Points on a hilly landscape, in no order, each with its height.
A climber steps from a point to whichever of its 3 nearest points has the largest rise for the distance, and stops where none of them is higher. Distance is the straight distance between rows; heights are no part of it.
ripiz height 330: [  7.0   3.1 -14.6  -5.4  -2.2 -37.9   0.1   7.5   4.4  -9.2   8.1  14.6
  21.2   2.5  -8.9   5.2  -5.6 -20.0  -5.2 -16.8  27.0   5.4]
tusa height 225: [-28.2  15.7  11.2  -5.9  11.8  -3.4 -37.9   9.5  -4.5 -16.4  18.9  -1.0
  -7.8   0.6  20.7  21.2  11.0 -42.2 -29.7  -0.6   2.2  -1.4]
zokeb height 403: [ -5.3  29.7  12.7   5.6   4.9   5.3 -42.6  12.7  16.4  -2.5 -24.8   9.1
 -20.2 -16.5 -19.5 -16.6  -6.7 -27.2   2.7  26.9 -42.0 -32.3]
bur height 446: [-17.6  32.2 -22.2 -12.9  30.3 -18.2 -39.2  -2.4 -14.8   6.7   3.2  14.2
  -2.1 -11.4 -35.8  -1.2   1.0 -11.0 -23.9  24.9 -12.4 -18.4]
Neme height 593: [  2.8 -13.8 -25.9 -18.0  -6.1   7.4  13.9  -4.0 -16.2  -1.8  -8.3   1.8
 -15.0   2.7 -36.1 -10.6 -11.2  21.8  22.8  25.0 -27.4 -13.4]
dom height 496: [ 26.3  13.6   6.5   9.2 -15.0 -19.7 -32.4   6.6   4.0 -35.1 -17.6  10.7
 -16.5 -22.7 -28.4 -13.5  -4.4 -21.8 -18.4  33.4 -14.0 -38.9]
rezib height 319: [ 52.5 -31.4  -5.2   5.3 -11.6  -2.9  29.6  -1.4   0.6  -6.1 -14.7  12.2
  -3.1 -23.2 -34.7 -34.9 -19.7  18.6  28.7   6.5 -11.2 -10.5]
leruf height 249: [  0.8  14.8   6.6  -0.8 -13.8   0.1 -44.9  15.3 -11.1 -38.4   9.9  -2.6
 -22.3 -16.2  16.5  -4.4  20.6 -27.1 -50.1  -2.0  -1.3  -0.7]
gedi height 294: [-51.7  25.7  20.0   2.3  -6.3  27.5 -18.9   4.3  -1.8  -1.5   4.3 -40.5
 -29.6   3.2  40.1  15.4  16.8  14.3  -2.7  11.1 -11.7  -6.9]
fam height 21: [ 22.6 -40.1 -17.7  -5.7 -10.1  20.6  47.8 -25.9   1.2  26.3  13.4 -12.1
  20.1   8.1  43.1  -3.4  -4.0  27.4  29.0 -22.2  21.4  16.9]
pela height 234: [-31.2  31.7   2.0 -13.5  17.0  22.6 -36.8   4.7 -16.5  -0.5  16.3 -20.8
 -27.8 -12.8  -3.9  11.9  14.4 -15.3 -20.8  50.6 -21.6 -40.6]
ruv height 360: [ 32.9   8.8  -6.1  34.0  20.0 -25.9   8.9  10.6 -15.6   9.0  -9.9  25.1
  11.2   0.1 -57.9 -33.5 -14.1 -14.3  20.8  17.1 -12.4 -12.8]
buvoz height 335: [-25.0  42.6  -6.1 -18.5  53.7  -6.5 -45.6  -0.3 -17.1  -3.2   9.3   7.1
 -27.4 -15.1 -23.9   3.0   8.4 -42.5 -14.5  43.3 -23.5 -22.8]
Boso height 108: [-30.2   4.6  31.4   3.6 -22.1  38.5 -16.0 -30.9  15.4  -8.9 -19.3 -17.9
 -21.7 -11.2  68.4  -0.2   8.7  20.6  -7.1 -34.4 -15.3  37.0]
pepi height 469: [-25.4  26.2  13.1  -3.5  24.9  20.6 -12.1  -1.2  -9.0  25.7   6.1  -7.6
 -21.5   9.4  -6.0   9.1   9.1   3.7  12.0  19.8 -25.7 -30.5]
Rik height 639: [-30.7  21.9   8.2   1.3  15.8  31.8   0.6  -3.4  13.5  34.4 -14.4 -22.6
 -11.0  10.4  16.9  -2.2   2.9  23.5  26.3  21.9 -31.6 -26.7]
fene height 130: [ -2.0 -25.3  13.0  24.4  -8.3  35.0  27.6 -16.2  29.7  14.0 -22.0 -21.0
  14.2   1.8  47.1  -2.5   6.0  13.8  11.9 -41.2   0.6  10.9]
Famak height 454: [  4.5   7.4 -22.6   6.1  21.9 -29.2   9.0   5.6 -20.9  21.4   6.3  25.9
   1.0   2.0 -48.4  16.1 -20.9  10.9  24.6   9.9 -12.7  11.0]
Rato height 247: [-27.7  -1.3  16.7  14.8  -3.0  29.6  -3.7  -5.6  42.6  19.4 -24.9  -9.5
 -11.8  -5.1   3.2 -14.4   0.5 -12.0  14.0   2.4 -39.5 -31.6]
Kovu height 220: [ 19.6 -30.8 -20.4 -13.7  -2.2  -2.2  27.6 -10.8 -18.2 -10.6  10.6  18.8
  -9.0  -7.3 -12.0  -5.9 -12.8  20.5   0.2   2.1  28.1   5.0]
bab height 305: [-11.4   4.9   3.7   3.9  21.5  12.6  -0.6   7.1  14.2  18.8 -16.3   0.0
  -1.1   7.8 -20.8 -12.6  -8.7  -8.4  37.4   6.4 -37.7 -17.1]
bodar height 287: [ 10.2 -24.4 -21.6 -39.6  -1.8  -1.5  41.3  -2.0 -16.6   2.1  21.1  -2.8
   8.3  19.5  -3.5  15.3   8.4  49.6  29.5   6.5  14.0  20.0]
dovet height 216: [  4.2   9.1  -2.9   3.4  -4.3 -49.8   5.1  -8.4 -21.6 -33.2  20.9  12.2
  41.5  -9.1 -12.0  19.9  -4.6  -9.1  -5.4  -9.1  61.7  39.8]
mifan height 320: [ 34.5 -19.1 -11.1  16.8   8.4 -42.2  14.6  -7.7  -7.4 -20.9  18.2  15.9
  11.1  -5.0 -38.2 -11.1 -16.6   2.9 -16.4   5.6  46.4   7.4]
Runa height 358: [ 35.0 -29.8 -16.1  10.3 -19.5 -23.5  21.5   1.0  -5.9  -5.3 -19.6   8.3
 -14.3 -28.8 -50.6 -16.5 -38.0  16.4  10.0  20.4   5.0 -20.8]
sivam height 282: [ 12.3   3.8  20.0  15.0 -31.4   9.0 -53.6  11.5  27.6 -29.8 -23.2   0.7
 -29.4 -36.5  14.2 -21.7  -3.3 -22.7 -14.9   0.0 -16.1 -15.4]
Diris height 455: [ -2.1  10.2 -22.3   2.3  16.0 -57.5  -2.7   0.0 -28.4 -12.5  13.0  28.1
  -3.7  -6.8 -31.2   6.1  -8.9   0.5 -23.7   9.7  19.3  -4.0]
gadas height 611: [-24.6  13.6  -2.2 -30.9  11.0  -5.6  16.6   7.2 -26.6  18.2  15.9 -11.2
   0.5  19.8   0.7  21.4  14.2  21.6  22.8  22.0  -0.9   1.9]
Zurel height 370: [ -7.7  31.8   2.5   1.2   8.9 -20.4 -41.3  10.2   3.5 -22.3   7.3  12.6
   6.2  -8.9   2.5  15.9  13.4 -50.9 -45.1   0.2  22.9   8.4]
pof height 671: [-14.2  23.1   9.5   9.3   9.4  -5.8 -34.0   6.4  14.5  -2.1  -5.8   1.2
  23.3  -2.1  25.5  23.0  13.8 -50.8 -43.5 -28.1  22.6  18.4]
Zifuf height 193: [ 16.8 -17.3 -12.3 -11.6 -25.6   0.7  18.8 -20.6 -33.2  -6.8  23.5   5.8
  -5.0  11.0  20.2  -2.8  -3.1  40.4  -9.2 -10.2  42.0  17.5]
vod height 318: [-24.3  35.6  11.6   0.1 -16.5  24.5 -28.3   4.6 -11.8 -11.0  15.0 -41.1
 -30.5 -19.5  45.4  24.7  32.6 -10.1 -29.1 -10.3 -19.2  32.3]
bubez height 178: [-26.5   5.6  27.3   4.6 -23.4  28.4  -5.5   2.4  17.3 -13.9 -26.3 -26.0
 -22.7 -13.3  34.4  -1.7   0.1  -1.8  -5.2  -8.7 -16.7  -2.6]
suba height 386: [ 21.8  -0.1  13.6  38.1   9.1 -41.3   9.0  16.5   3.0  -6.7   9.2  16.4
  39.9  -8.6 -24.7 -18.5  -7.0 -13.8   8.0 -10.8  38.4  -0.9]
tup height 387: [-18.0  15.3   3.0  -3.7   0.7  -2.7 -32.2   8.3  -2.4   1.5   4.9  -0.1
   5.6   9.4  37.7  18.6  22.5 -19.8 -42.0 -32.7  23.4  29.8]
raz height 562: [ 15.5  -2.3  -5.1  23.2  -3.7   2.1  -9.0   8.3  21.9  -5.3 -15.3  11.1
   0.2   5.5 -20.4 -27.2 -14.0 -16.2  13.7  11.3  -3.1 -26.7]
beziv height 232: [ -0.2  13.0   0.6  10.3  10.7  -2.5 -26.3   4.3  19.5  -5.4  -6.6  13.1
   0.0  -8.6 -18.3 -13.1   5.2 -30.0 -31.3  -2.7  -0.5 -18.8]
boze height 241: [ -2.5   2.7  16.9   1.0 -25.7   9.3 -20.8  -0.1   3.8 -29.2   4.3  -0.7
 -18.9  -2.8   5.6 -16.4  -1.3  -0.8 -17.5  15.0   2.7   0.2]
nit height 262: [  2.8   1.1 -29.6 -20.4  17.4 -20.6  40.0  -3.3 -37.1  21.6   5.0   9.7
  24.7  19.8 -30.3   7.9  -9.2  10.9  56.1  -3.2 -14.6   8.4]
fik height 385: [ 13.7 -26.1   1.2   4.8 -30.7  15.9  19.4  -3.6   3.1  -7.3 -21.5  -1.5
  -6.3  -1.6   4.1  -3.2 -11.8  26.3  16.3   1.9  13.7  -9.7]
Zur height 490: [-13.9   7.6  -6.8 -22.0  -7.3   9.1   5.4   1.8 -15.7  -1.7  28.8   2.5
 -16.9   9.1  -0.1  12.2   4.6  28.9   7.7  15.5   1.7   7.8]
nis height 179: [  1.7  14.3  25.0  11.9   6.9 -11.7 -36.7   2.8  25.8 -10.0 -29.0  13.3
  10.6 -24.5   2.6 -23.5  13.9 -55.9 -19.1 -15.5   5.2 -25.0]
lis height 314: [  6.3  -7.5  -8.7   8.7  -6.2 -12.3   2.5   1.0  -6.1  -3.3  12.2   5.0
  15.7   2.1 -11.5   1.5   0.0  -3.8 -23.4  -4.5  29.5   5.0]
supoz height 295: [ 45.5  -4.0 -43.7  39.5  30.2 -19.3  57.1  -2.4  -5.2  31.8  14.7  23.5
  27.8   7.3 -27.4 -14.8 -24.9  -2.3  50.9 -14.0 -11.4   8.4]
guga height 194: [-34.4  -0.7  21.2  -3.2  10.0   9.9  -0.3   1.3  22.3  26.8 -10.4  -8.4
  22.1  10.4  30.3   8.3   8.3 -14.0  -8.5 -22.2   8.2   5.0]
zupu height 326: [-49.7  10.8  18.8 -24.9  16.5  24.9  -7.8  -6.5  -0.6  24.2   8.7 -21.2
  16.0  23.5  45.3  26.7  29.9   5.8  -2.8  -2.2  -5.0   3.6]
kasel height 215: [-28.5  14.8   9.8   0.0  20.1  17.1 -17.4  -1.3  28.5  22.7 -17.5 -10.1
  14.3   4.9  10.8   4.5  11.8 -18.4 -14.7  -4.0 -22.6  -8.4]
dus height 146: [ 35.4 -40.4  -6.1  32.9  -2.4 -15.1  29.1  -1.2  -8.2  11.7   8.4  13.2
   9.5  -1.2 -28.9 -18.8 -11.4  -1.8  13.6  -1.3  25.0 -10.3]
vubi height 274: [ -4.0   6.8   4.9   7.5 -14.3   3.0 -20.4  -3.4  -8.4  -4.3  12.7 -13.5
  -2.8   4.8  30.8   3.5   1.3   4.7 -38.1 -26.5   9.3  22.0]
lozon height 456: [-17.5  32.0   8.7  -9.1 -22.8  16.7 -43.6  21.8  11.5 -35.7  -3.3 -12.0
 -41.3 -13.2  10.7  13.9  11.9   1.1 -19.6  34.2 -21.1 -17.6]
vesil height 260: [ 27.9 -13.9  -0.3  10.6 -15.1 -11.7   9.3  -1.5  -4.0 -13.9   3.3  10.7
  -5.4   5.7   1.7 -16.7 -12.5   9.8 -14.6 -17.5  26.8  16.8]
vadu height 190: [ 10.9  -6.8  22.2  15.9 -10.2  20.2   6.0 -16.3  18.8  -2.6 -24.5  -1.2
   7.7  10.8  35.5  -3.4  -8.0   0.1  -2.2 -19.8  12.3   8.1]
der height 376: [ 20.0 -12.6 -34.4  -7.7  -6.7 -39.9   7.1 -16.0 -25.3 -38.7   7.7  15.7
 -11.7 -17.6 -47.1   0.8  -3.1   2.1 -38.6   9.1  41.1  14.2]
Zar height 368: [ 12.2  -3.5 -41.3 -19.5  23.7 -33.7  31.5 -18.0 -33.8   8.7  25.9   8.0
   5.7  15.1 -61.4  30.5 -17.7  40.2  19.9  27.8  -7.2   8.6]
Keb height 253: [ 39.1 -37.6 -27.9   1.2   0.5  10.6  78.1   2.3  -1.3  21.2   5.3 -14.7
  11.4  13.1 -12.0 -17.4 -10.4   6.2  55.0 -16.0 -13.4   3.9]
Lofo height 181: [  1.0  16.5  26.5  35.2 -18.6   4.4 -57.6 -14.8  26.6 -25.3 -21.2 -19.0
  -9.5 -22.0  42.1 -14.5  14.4 -41.3 -45.5 -21.3 -14.2  10.7]
vaz height 580: [  9.3   2.9  -8.8   0.8   8.6 -13.0 -15.4  11.1 -13.6 -15.0 -12.0  15.8
 -14.3 -10.5 -43.7 -10.2  -7.1 -11.7 -12.7  24.8 -16.0 -22.3]
bepof height 458: [-24.1  17.7  14.6 -15.2  -8.9  26.1  -6.6   8.4   7.0  10.1  -2.2 -20.7
 -22.9   3.0   8.4  -8.6   6.0  21.5   8.6   7.7  -8.0 -31.6]
givu height 402: [  2.9   9.7 -17.6  -5.7  22.6  12.4  38.0  -3.1  -7.0  33.1  10.8  -4.0
   3.8  26.3 -21.1   3.3  -5.7  15.5  56.9   7.2 -45.5  -7.1]
Vene height 640: [ -8.7   2.0   6.4 -20.5 -29.7  31.4  -5.6 -11.7  -2.2  -7.0  14.0 -15.1
 -32.9  20.8  52.8  18.0  18.7  18.5  -8.7 -18.0  -0.3  22.0]
Viliz height 259: [-16.7 -11.1   0.9  -2.3   0.5  32.4  18.1   5.6  36.5  21.3 -24.8 -17.8
 -17.0   8.6  -4.9 -10.6 -12.5   3.5  35.0   9.3 -42.0 -16.3]
nos height 238: [-34.3 -17.8  16.2  11.2  18.0  20.5  -1.0 -22.2  38.4  18.5 -37.9  -6.0
  12.8  -3.4  52.7   0.2  20.0   1.7  -5.0 -30.0 -14.7  21.4]
digod height 293: [ -9.5  21.9   4.8 -11.5  -0.6   6.5 -29.2   3.0   0.0  -6.8  13.2   2.1
 -19.1  -1.3  -9.9  -2.8  -2.1  -3.8 -19.9   8.3  -7.1 -13.8]
zif height 308: [-40.0  29.8  12.4 -10.9  19.9   8.6 -16.4   7.5  -0.1   6.5   3.9 -11.5
   6.8   5.5  31.3  16.4  12.3 -21.7 -16.7   3.4  -2.6 -11.9]
sok height 331: [ 12.2 -24.6  -6.4 -18.2 -20.2  27.1  26.2  -0.9 -12.6   8.0  -3.4   6.4
  -2.7  10.5   8.7   6.1 -12.3  36.8  23.9   0.0 -10.5  21.7]
muger height 499: [ -9.5   1.9 -12.1 -28.0   3.7  19.5  37.5   3.6 -27.1   7.7   5.4   1.4
  -9.9  10.7  -9.8   5.7  -2.4  36.9  33.3  16.7 -33.8 -17.3]
leb height 100: [ 25.1   2.1  29.2  39.7  -7.1  -9.8 -39.2   2.6  26.2 -17.9 -13.8   2.1
  -9.0 -15.5  29.2  -9.3   0.4 -38.6 -44.7 -35.7  17.4  16.2]
Ponu height 439: [-29.0  12.3   1.4 -30.4  18.6  10.5  -4.3  -0.4  -8.4   7.3  18.9  -6.2
   2.7  14.3  27.6  19.7  20.7  10.3 -12.3   5.9  -2.2   9.3]
nofe height 427: [-22.4  -7.2  11.1 -40.9  13.9   0.4  23.4   2.5  -9.8  22.7  16.5  -9.1
  29.0  26.2  33.4  35.6  14.9  13.5  26.4  -3.3  16.3  22.5]
tuv height 217: [ 24.2  -7.8  -0.9   8.7 -15.5   2.4  -0.4  -3.9  17.7 -23.9  10.2  17.6
   5.2  -5.1  14.5 -31.0  -5.7   6.3  -3.4  -8.1  22.3 -11.2]
gak height 531: [  9.4 -15.3 -19.9 -29.2 -12.9   2.7  19.8  -3.2 -18.3 -20.0   3.6   8.9
 -24.5   4.2 -17.1  -7.8 -17.0  43.6  15.7  35.3  -8.9  -4.5]
Vedo height 327: [ -5.3  11.4   7.1  -5.6  -9.5  13.3 -22.7   1.8 -11.2  -1.5  21.7 -11.2
 -25.2  -2.9  30.0   8.7  16.7  -6.1 -53.6 -34.8  -4.8  32.6]
gan height 245: [ 12.0 -16.1 -22.1 -20.0  17.4 -18.8  37.8  -7.1 -14.8  20.2  24.2   7.8
  28.1  18.3  -5.2  17.3  -3.8  23.4  48.3  -9.2  22.6  26.2]
lata height 5: [ 28.9 -25.6   9.4  32.3 -10.2 -13.5  22.5 -13.9  10.5  -5.2  25.3  14.4
  36.0  -0.2  15.0  -8.2 -14.0  17.5  -2.5 -35.4  65.4  29.1]
kiraf height 219: [ 20.4 -11.4   9.1  11.9 -23.8  -4.2  -9.1   0.8   0.7 -28.9   8.8   1.8
 -13.0 -10.7  -1.7 -11.7   2.6 -15.3 -27.7  -9.6  15.0   5.0]
kudim height 186: [-26.3  39.6   9.0 -11.5   1.2  21.4 -33.4  20.0   3.7 -14.0  -0.1 -30.8
 -34.2   3.5  28.7  19.3  33.1 -17.5 -31.7  -3.0 -22.6  -5.5]
lumoz height 459: [ -4.6 -13.7   0.7 -13.9 -17.1  16.7   9.4  16.5 -18.5  -9.5  -7.3  -7.3
 -15.1  -6.5  -0.2   7.8  -5.4  33.6  18.6  29.7 -16.0 -16.9]
mosep height 615: [ -2.9  26.2  -1.7  -5.1  -9.5   0.1 -48.7  19.6 -15.5 -37.7 -16.5 -11.0
 -41.6 -47.5 -13.7  -0.8  18.1 -22.2 -23.9  32.6 -36.1 -29.3]
vire height 123: [ 20.2 -31.1   8.5   8.4  -7.7  -7.4  62.2  -5.2   5.5  16.1  12.5   3.6
  47.5  16.8  15.5  17.3   5.7  -9.0  45.4 -24.1  33.8  23.3]
tifef height 162: [  4.4 -24.5   8.2 -22.9 -20.8   3.9  16.8  -4.8 -20.8   6.7  20.4   2.9
   3.8  21.6  42.7  -0.3  13.8  29.6   4.6 -19.8  14.7  37.2]
lobu height 137: [ 18.5 -17.6   9.5  11.7   9.1  -3.2  31.8   4.0  24.1  27.1   5.4 -12.1
  40.0   6.0  -3.8  -9.2  -3.1 -11.5  32.0 -19.9  13.5  -0.6]
pel height 261: [-26.7  -4.3  10.9   9.9  11.0  32.3   7.8 -14.6  28.8   8.3 -18.5 -11.4
   2.6   2.1  34.5   3.4   2.4  -8.2  -9.4 -32.5  -5.5   2.2]
toso height 315: [ 29.5  -7.2 -16.0  11.6   0.5 -49.0   1.9  -4.5 -26.7 -44.2  -1.8  16.7
 -16.5 -13.1 -67.2 -13.7 -31.9  18.8 -25.2  14.6   4.4 -23.0]
fusu height 91: [ -5.1 -23.4   2.6   9.2   3.4  35.9  38.0  -0.4  18.3  33.0  -5.2 -11.2
  12.1  20.6   3.8  -8.9  -4.0   6.4  40.9  -3.6  -8.9   3.9]
keba height 270: [ 18.6  -9.5 -14.2  14.6 -10.7 -41.8  25.6  -9.8 -21.5  -5.0  27.2  15.2
  25.7 -12.9 -15.6   8.1  -8.0   8.2  -4.9  -4.2  55.8  23.8]
Geb height 72: [ 33.7 -40.4   4.0   9.3 -35.6   3.3  34.4  -6.2  -4.1   0.9   4.6  -4.7
  20.4  12.0  17.0   2.6  -3.9  28.3  20.3 -33.7  31.4  35.6]
Paza height 336: [-21.9  12.2  17.9 -24.4 -15.2  32.1  -6.5  12.1 -28.4  -9.7  10.5 -21.6
 -45.3  -4.7  -0.6   4.6   2.7  29.0   9.5  38.3 -21.1 -31.7]
Muv height 493: [ -7.7   9.2  -1.8  -4.3  14.9   6.6 -40.1  17.9 -19.6 -35.6  -5.3  -4.7
 -34.7 -29.2 -23.8  -1.6  20.2  -2.0 -42.6  42.1 -14.0 -30.7]
zaf height 124: [ -9.9 -22.7  22.6 -11.1 -28.6  33.2   9.6   2.3  28.4   0.9 -20.0 -22.4
 -21.0 -13.6  26.8  -9.3 -17.6  31.1  11.5  -7.4 -17.7   6.7]
koliv height 239: [ -7.1  12.2  18.0  13.5   0.5   9.5 -18.3 -17.5  10.1   0.2   4.7 -18.9
   1.0 -10.5  53.0   9.7  15.5 -10.7 -43.1 -29.4   9.4  18.8]
dal height 406: [  6.0  16.3 -16.8   5.9  20.9 -28.8 -10.2  -0.2   0.4  -2.3   1.7  11.6
  23.4  -1.7 -22.1 -18.9 -21.4 -22.1 -15.7   2.7   7.4 -14.0]
ves height 337: [ 25.0 -25.6  14.5   2.3 -21.8  27.8   5.1   8.5  18.1  -0.3 -21.3   9.6
 -17.1   2.6  -7.0 -23.4 -20.2  24.1  21.3   6.6 -16.0 -15.3]
dofe height 324: [ 23.9 -13.5 -46.0   2.1  12.0 -14.0  44.7   1.0 -25.0  40.0   3.0  12.2
   3.5  17.5 -28.1   0.3  -4.8  16.6  49.4  11.6 -42.6   2.3]
Donu height 192: [ 19.3 -21.0 -13.7  10.0  13.0 -35.1  43.5  -8.6   1.2  12.1  11.8  15.0
  34.6  18.1 -13.3  -0.8  -9.3  -6.8  29.4 -14.9  25.1  15.4]
Davu height 243: [ -2.9  -1.2  -1.8 -10.6  -2.9 -22.7  -2.9  -3.8 -13.8   2.7  20.7  13.4
  25.0  11.6   5.9  37.5  -1.3   5.9   6.4  -2.0  45.9  26.7]
tepit height 373: [ -2.2   1.3  -1.3   9.8  14.5 -14.5  16.4  11.4  -0.7  19.9  -2.6   6.1
  14.4  11.2 -13.3   0.4  -4.9  -6.0  17.7  -3.2  -9.7  -1.6]
buden height 333: [ -1.7   7.7  13.1   5.9 -26.1  -6.4 -39.3   8.5  32.7 -13.4 -34.3  -6.7
 -19.4 -35.0   2.3 -20.2 -19.7  -2.3  -1.1  24.0 -34.0 -22.4]
lakal height 678: [  7.4 -10.2  -1.9  -7.7  -3.2   2.8  -6.5  -0.2  -7.0  -6.8 -23.7   8.7
  -0.5  -0.7 -38.0  -3.8 -17.8   9.6  10.5  16.9  -8.1 -17.4]
vibef height 135: [-21.5 -12.3  -1.8  -3.0  17.5  13.3  14.9  -4.0  21.0  40.6 -16.1   1.6
  34.1  17.3  17.0  15.2   8.4 -11.0  21.2 -17.1  -4.6   1.1]
Pevok height 233: [  4.5  -8.3 -27.9 -40.6  17.7 -19.5  48.5 -19.8 -32.3  19.9  28.2   0.6
  21.8  27.0 -23.4  31.1  12.7  33.7  60.4  11.9 -14.8   0.6]
teku height 325: [-12.3  25.7  14.2   2.2   0.1   4.8 -56.4  19.7   9.0 -21.4  -1.4  -4.7
 -27.2 -10.7   2.5   1.0  25.7 -32.8 -30.2  11.8   1.1 -10.5]
Daf height 377: [-11.4   7.8 -23.8  -9.3   9.1 -14.4  -9.4   4.6 -18.0 -11.7  14.9  13.5
   8.2   4.7 -14.4   9.6  -0.3  -7.3 -24.3  22.1  14.8  -4.5]
zoko height 453: [-39.3   4.5  13.6 -11.7  11.1  36.8  -7.1  -5.5  13.1  18.2  -1.8 -36.3
   5.7  12.7  24.0   9.9  26.7   7.2  10.1   4.5 -36.8  -7.8]
Narik height 573: [  1.7   6.8 -32.8  -6.6  18.5 -57.8  23.9  -9.1 -18.1   5.4  -2.3  26.0
  21.8   0.6 -46.9  23.6 -20.6   3.8  -0.6  10.0  23.1  27.6]
Dobed height 125: [  0.6 -27.2  -1.4  -6.8 -11.6   4.9  21.6  -4.9   5.6  -2.4  14.9   6.3
  21.2  22.6  20.3   7.7  -1.1  15.2  -0.7 -20.9  20.9  24.3]
Deba height 94: [ -5.9  -3.7   6.1  20.7  14.8   9.5   7.2   2.1  28.6  29.1 -21.1  -3.9
  40.3   3.6  -6.1  -0.1  -7.6 -27.4  18.6 -18.4   2.1   9.7]
rukeb height 340: [-41.6  -0.8   7.5  -7.3  -3.6  42.4   9.7 -19.1  25.6   8.1 -19.0 -10.7
  -4.8  11.5  45.1   5.3  19.7  16.7   2.9  -5.5 -13.3   5.9]
Gefa height 447: [-18.1  18.9  19.4 -16.9  -5.5  25.9 -30.1  -4.6 -13.5   0.0   7.9 -25.1
 -29.4   6.7  54.7  20.2  31.9  -3.8 -28.4 -23.6 -20.1  28.3]
Pifom height 369: [-21.6   9.4  -0.2  -7.6   2.9  22.1 -10.5  16.8   1.1  -2.8  -8.8 -13.8
 -25.1   2.2  -7.1 -13.2 -12.7   2.9   6.7  34.6 -21.0 -27.8]
gara height 380: [ 26.8  -4.1 -37.2  30.8  15.4 -49.7  42.1   5.2 -14.0  14.8   0.0  21.5
   7.9   2.4 -64.3   0.3 -19.2  13.4  37.8  -0.7 -18.6   0.2]
befez height 457: [ 14.8  -7.8  -8.5   9.6  -3.0   9.7  10.0  -8.8  18.5  16.6  -9.1  11.0
  15.5  15.7 -20.4 -26.2 -15.2  -7.7  10.6 -10.8 -11.8   8.8]
Lubuf height 180: [-12.8   1.0  17.4  13.2  -1.4   4.5 -32.7  -0.3  29.1  -1.1 -21.4   8.1
   1.1  -1.7  12.2 -20.5  11.0 -22.7 -24.2 -13.7   2.0   1.1]
Gote height 237: [-16.1  27.7  10.4  -3.9  24.7   8.0 -61.0   8.4 -12.5 -10.7   7.8  -5.0
 -14.1 -14.8 -12.0  12.3  34.9 -38.0 -47.0  18.9 -12.1 -27.5]
Botev height 291: [ -3.8   2.9   6.8  -5.3  17.7 -13.8 -20.6   5.2  -0.9   8.4   8.7  -0.9
  17.9  11.2 -10.7  14.4   7.7 -21.5 -12.6  -9.5   9.2   5.9]
nuvi height 163: [ 36.5  21.7  20.7  10.0 -17.9 -25.5 -34.0   1.3   5.1 -35.7  15.8  13.6
   4.5 -32.6  18.4 -11.4  -0.3 -16.8 -42.1 -29.8  21.3  19.1]
sorov height 410: [ 44.5  -6.0  -8.2  25.7   7.8 -40.2  -7.4   1.0   7.9 -13.2 -23.2  13.8
  -0.3 -22.4 -49.6 -38.0 -22.1 -10.8   6.2  22.8   7.5 -20.9]
Nonob height 55: [ -2.3 -22.0   8.1  -5.1  -5.0  -6.8  34.1   2.1  11.4  20.9 -13.6  11.4
  51.9  12.2  20.4  30.5  -3.6 -18.2  12.9 -43.2  35.3  22.2]
teseg height 334: [ 37.6 -33.1  -8.4 -11.0 -24.6  19.4  45.3   4.7   0.1  14.6  -5.0   6.2
  -1.9   3.0 -14.9 -14.3 -21.3  37.2  21.5   7.3   2.6 -13.1]
begug height 477: [ 26.2   4.3  11.5  20.5  -5.5 -24.6 -12.2  12.4   7.9  -1.1   0.1  10.4
   4.7  -7.2 -20.4 -28.2 -14.5 -24.2 -10.9  11.1  17.0 -19.8]

For each start below, name the point where the climber stops.
vibef -> Rik
fene -> Rik
Davu -> lakal
leb -> lakal
bab -> lakal
nit -> lakal
